Points, in no order, along strands that fork, close into loops and pass close to each other.
(in the rows, 128 means zero)
Two points are linked if the straight distance between their rows is under 85.8. Some points are linked to none.
Gevun: [155  93  82 176 149 195 152 110 101  81  98 116 118 112 131 115 121 100
 122 152]
Suge: [160  59  83 164 154 210 147 132 101 128 105 103 110  92 139 100 107  99
 122 171]
goveg: [ 78 140 105 120  76  68 150 126 199 178 122 138 147 157 146 102 127 143
 102 112]
luz: [156 135 119 154 131 135 124 103 137 114 102 181 147  91 106 141 106 118
 118 100]
Zonu: [ 75 165 149 109  96  86 116 142 190 136 146 176 129 159 125 140 149 127
 165 143]
dida: [153  82 116 129 139 151 147 112 103 121 167 113 114 137 155  95 129 128
 158 121]
roz: [144 124 127 149 120 177 135  84 147 141 123 122 148 128 122  88  99 145
 125 138]
mupe: [128 153 143 172 115 123 123 137 152 117 103 191 136 112 111 157 129 109
 142  99]
dor: [129 142 101 153 116 138 143 105 114 106 123 141 108 124 119 136 130 106
 132 124]
Fivi: [156 132 172  99 139 156 145 137 107  64 158 140  69  98 109 151 128 124
 148 120]
Zolu: [171  61 101 144 142 164 128 132  79 138 148 113 132 120 159  94 108 103
 147 135]
dol: [ 67 148 121 123 117  48 108 119 189 158 139 173 167 168 151 131 151 150
 124 108]
Didi: [177 143 160 107 137 124 136 139 108 103 125 181 125 101  94 150 117 131
 144 113]
zav: [179 106 118 142 161 194 134 146  85  87 111 161  88  58  76 174 107 129
  76 107]
dek: [173 120  96 164 148 171 137 112 101 128  56 105 132  67 108 144 112 105
 113 111]
Diluz: [177 125 105 155 144 186 138 144 113  87  55 155  92  69  64 164 108 116
  79 114]
sanur: [136 150 157 123 137 135 134 121 110 102 166 127 127 142 108 130 126 148
 133 129]
rup: [149 104  98 164 107 176 123 105 102 158 118 104 120  96 137 110 116  93
 114 143]
lil: [117  78 109 120 158 134 149 132  88 134 198  80  99 151 170  86 146 127
 145 137]
Fik: [102 165 149 127  88 105 108 162 155 144 116 200 144 119 104 169 107 124
 176 122]
mabi: [ 74 158 169  74 139  53 111 150 153 119 151 129 121 184 151 110 181 136
 154 123]
vovaz: [147  72 108 147 124 155 126 132  76 104 133 108 136 129 131 133  98  96
 130 120]
vudum: [119 141 167  83 112  99 110 121 145 116 179 147 148 175 123  98 134 137
 143 121]
gapi: [157 154 120 164 132 161 129 118 113  89 120 152 110  94  90 152 115 118
 112 107]
pof: [153 142 166 126  95 111 147 147 134 123 112 165 139 114  79 151 119 127
 153 131]
diluf: [ 51 146  86 127  84  67 146 133 221 175  98 145 160 139 144 138 112 149
 133 118]
nomek: [136 113 147 119 139 131 134 117  78 147 171 110 122 143 179 142 142 124
 122 140]
Lok: [ 97 122 195  75 164  96  73 139 111 114 185  66 113 161 174 118 182 124
 110 131]
pizuv: [ 97 145 149 104 131  74 126 121 118 125 164 114 124 176 151 108 185 132
 141 128]
Guna: [133 154 124 146 124 110 124  99 152 145 124 141 162 125 107 122 117 155
 140 104]
nazeg: [133 154 203  85 141 132 104 149  96  67 149 158  95 111 100 183 165 118
 134 123]
dimom: [118 176 199 114 136 106  99 151 133  88 155 135  97 133 103 131 164 124
 165 127]
Fikib: [117 167 158 118 124  85 111 143 115 109 172 104 123 149 115 136 158 140
 147 128]
bez: [174 109 148 147 126 161 152 119 107 122 134 126 116 100 121 127 118 120
 122 148]
bek: [163  92 134 156 178 168 126 144  56 106 183 108 101  92 137 154 117 139
 134 136]
zuduz: [121  93 108 106 139 127 133 128 102 174 165 110 150 187 175  85 133 168
 109 124]
zoz: [151 141 101 171 128 114 111  97 163 134  77 137 163  95 106 124 115 139
 121 110]
zetur: [ 80 104 123  72 158  76 119 147  96 150 207  82 126 185 177  94 201 150
  85 122]
naz: [ 75 147  59 152  94  82 121 128 219 192  66 138 179 136 126 124 107 143
 117 129]
pegib: [113  95 145  93 158 127 121 130  79 126 203  92  99 152 175 116 169 115
 135 145]
laza: [163 120  73 156 155 185 121  97 143 152  46 103 154  92  85  95 123 104
 116 159]
lodin: [ 34 155 143 103 110  46 108 150 208 156 150 157 152 161 159 143 149 164
 135 131]
vobo: [126 142 210  83 147 150 108 134  70  86 170 125  72 107 131 180 162 112
 136 135]
goru: [197  94 107 163 155 192 152 119  97 121  87 102  84  55 105 144 104 108
 107 123]
sovip: [111 146 143  86  93  72 114 144 177 129 151 139 153 152 121 107 105 153
 152 119]
zeve: [162 132 166 113 112 173 157 148 103  66 127 152  86  86  83 162 112 125
 116 117]
fusug: [121 146 104 164 114 128 125 123 200 141  40 166 164  91  83 142 107 129
 125 156]
mibe: [ 79 122 122  66 100  86 142 144 142 150 165 123 125 199 161  88 160 145
 104 120]
gar: [158 105  68 158 154 167 157  90 104 151  77  74 133 104 132 108 109 124
 115 158]
lif: [161 147 114 166 119 147 136 141 172 116  36 170 147  91  70 115 119 116
 123 148]
mani: [ 70 153 144 128  77  77  99 168 199 139 126 176 135 130 114 158 118 130
 189 125]
Fifo: [100 121 114  68  99  65 150 135 158 133 147 120 148 180 136 101 130 149
 134 121]
rapa: [123  76  93 171 152 144 158 106  89 146 164  70 130 142 183 114 126 146
 102 151]
nune: [ 47 157 133  59 117  49 129 144 156 153 159 125 128 194 162 115 164 157
 132 122]
nepib: [104 139 104 120 124  85 147 112 144 162 134 122 166 171 163 111 128 178
  89 112]
Lop: [108 149 124 154  97  81 132 118 210 156  94 156 163 105 127 143 103 139
 144 100]
rudeb: [102 154  72 147 113  76 151 118 154 169  84 114 174 161 122  98 111 162
 123 120]
buta: [176  93 153 138 171 184 137 160  61  82 177 155  85  84 118 175 125 137
 115 116]
vubuk: [169 137 147 133 106 143 165 122 111 133  95 132 132 109  98 150 108 127
 136 137]
tal: [132  88 154 136 125 171 137 125  89 118 172 110  88 135 179 145 125  98
 120 140]
mugu: [139 137 175 109 155 142 112 132  55  97 157 125 110 114 145 175 145 118
 156 121]
nev: [115 122 125 120 128 149 143 115 114 133 193  89 105 176 150  83 144 139
 127 153]
ruke: [100 103 105  87 122 104 159 150 112 169 160  95 118 198 176  80 145 169
  84 110]
Visi: [128 130 120 143  78 131 127 128 153 140  99 117 132 139 127  82 106 100
 120 118]
dedu: [104 104 121 114 145  84 127 123 116 124 192 106 125 173 163 102 183 134
  99 128]
nol: [ 90 100 146  60 159  92 108 130 126 131 217  75  92 170 188  77 193 136
  96 133]
lolan: [152 121  92 165 143 178 117  93 155 159  80 101 155 119 111  83 102 133
 101 137]
Batas: [116 188 185 127 115 101 106 160 164  97 157 166 105 108  96 146 137 132
 159 109]
Zufov: [129 137 133 136 102 122  98 143 102 128 126 161 144 153 153 134 126 117
 146 108]
fezab: [131 176 195 102 128 112 122 164 153  86 151 187 103 109  71 186 130 149
 149 103]
musun: [139  52 100 143 160 174 140 141  80 138 177  96 109 108 180 122 122 103
 146 158]
mopo: [119 129 170  99 108 135 129 117 116 143 182  97  98 154 138 108 149 124
 154 136]
fenem: [ 96 166 210  61 154  89  65 122 126 118 160 105 106 142 143 141 186 117
 150 134]
nuzil: [ 91 138  80 163 102 110 105 133 214 176  19 139 177 125 123 117 109 118
 111 138]
luv: [134  87 181 110 156 175 125 147  85 107 202  85  84 114 155 145 138 103
 131 157]
mepe: [118 163 128 134 132  80 121 109 127 153 145 143 162 159 147 127 142 160
 130 109]
zeri: [144 130 111 154 115 145 168 102 144 119  44 136 145 133 114 126 119 107
 131 140]
zal: [143 148  92 152 144 172 108 128 133 132  35 130 170 107 105 149  83 113
 110 132]
Teve: [134 140 130 142  79 142 124 120 177 167  85 141 151 111 107 115  90 120
 130 131]
tenen: [127 154 196  64 145 103 104 109 111 121 171 137 119 131 133 155 160 125
 139 134]
Galez: [120 140  78 159 129 130 120 121 205 135   4 126 183 101 105 133 103 115
 123 153]
lada: [137 177 176 108 135 126 132 169 103  66 133 175  87  99  85 180 143 126
 137  98]
zif: [102 123 127 113  85 125 127 112 119 133 141 105 131 169 147 120 126 115
 114 128]
vemob: [104 158 126 124  92  94 148 125 165 151 127 172 129 144 119 119 130 136
 163 147]
Firez: [183 132 140 108 124 174 152 144 101  96  89 151  95  83  55 157  83 140
 118 109]
Punon: [112 156  88 142  99  77 148 131 173 155  94 150 156 150 116 109 114 153
 157 142]
melu: [119 130  83 139 126 101 132 104 114 156 112  99 176 156 136 113 104 161
 112 103]
peve: [127 157 135 171 105 120 121 138 201 119  69 169 146 101 110 155  93 130
 135  93]
Latul: [177 139 108 173 142 169 114 107 142 136  41 104 129  73  87 124 120 122
 109 143]
sib: [176  93 122 156 147 177 165 122  85 116 130  95 107  62 121 136 116 122
 129 137]
pimel: [142  43  62 179 163 201 143 131 109 145 130  71 117  80 170 116 105 113
 140 164]
Zeva: [195  97 124 145 167 199 126 142  84  99 149 156 102  75 106 149 111 123
 107 120]
puzu: [176 148 135 137 119 161 156 139 119 116  53 156 121  88  83 146  86 134
 126 124]
mol: [ 68 131 169  44 173  88  81 127 126 126 180  56 106 170 176  81 198 136
 101 136]
zesas: [ 91 164 136 110 126  63  94 114 161 161 173 136 150 162 149 128 158 151
 113 111]
Nug: [109 159 139 114  97  98  98 144 136 149 133 168 144 145 123 165 121  97
 151 113]
tomin: [130 121  85 148 130 167 154  94 129 108  92 119 129 134 143 119 118 106
 137 142]
Ket: [148 126 128 166 103 120 156 145 150  97  57 149 151 123 114 151 112 106
 118 139]
zitev: [160 132 104 156 133 167 137 146 157  88  28 172 121  72  50 142 109 110
 100 124]
Fuf: [126  55 119 144 175 175 132 145  85 111 217  85  84  92 189 148 115  94
 153 146]
mogo: [147 126 145 150 167 149 128 127  74  96 179 125 125 123 112 138 138 150
 140 150]
furo: [136 119  65 144 123 119 140 109 103 174 132  75 140 142 145  87 117 145
 105 118]
Pugof: [ 88 115 165  86 126 109  80 127 111 126 183  90 117 181 166 135 163 109
  95 126]
vika: [146 142  83 129 126 163 117 109 118 145  74 149 172 126 107 129  94 120
 131 138]
kegos: [141  90  64 149 161 148 161  96  94 151 129  66 142 130 150 100 104 149
 125 138]
tifeg: [130 125 101 130 110 121 114 126 116 127  95 160 162 165 126 129  99 110
 140 132]
denu: [137 142 181  86 159 120  85 132  73 132 178 104 113 130 145 149 168 123
 153 118]
zemur: [114 129 138 136  72  94 132 123 176 162 123 129 124 168 137  89 118 130
 116 115]

A tip is a point with one link. Name the tips that can be reached along the links from each point below, in the order of the rows.
lif: vudum, zuduz, fenem, Teve, Pugof
lil: vovaz, mopo, luv, Fuf
dek: roz, Fivi, Didi

A piece is two or more points that can be reached from each other along the links. Count, over all rows, the pieces, the separate loops (a circle has one, a figure eight two, a Y none), the forks (points with three links) and the tips (points with one).
pieces: 4
loops: 0
forks: 11
tips: 19
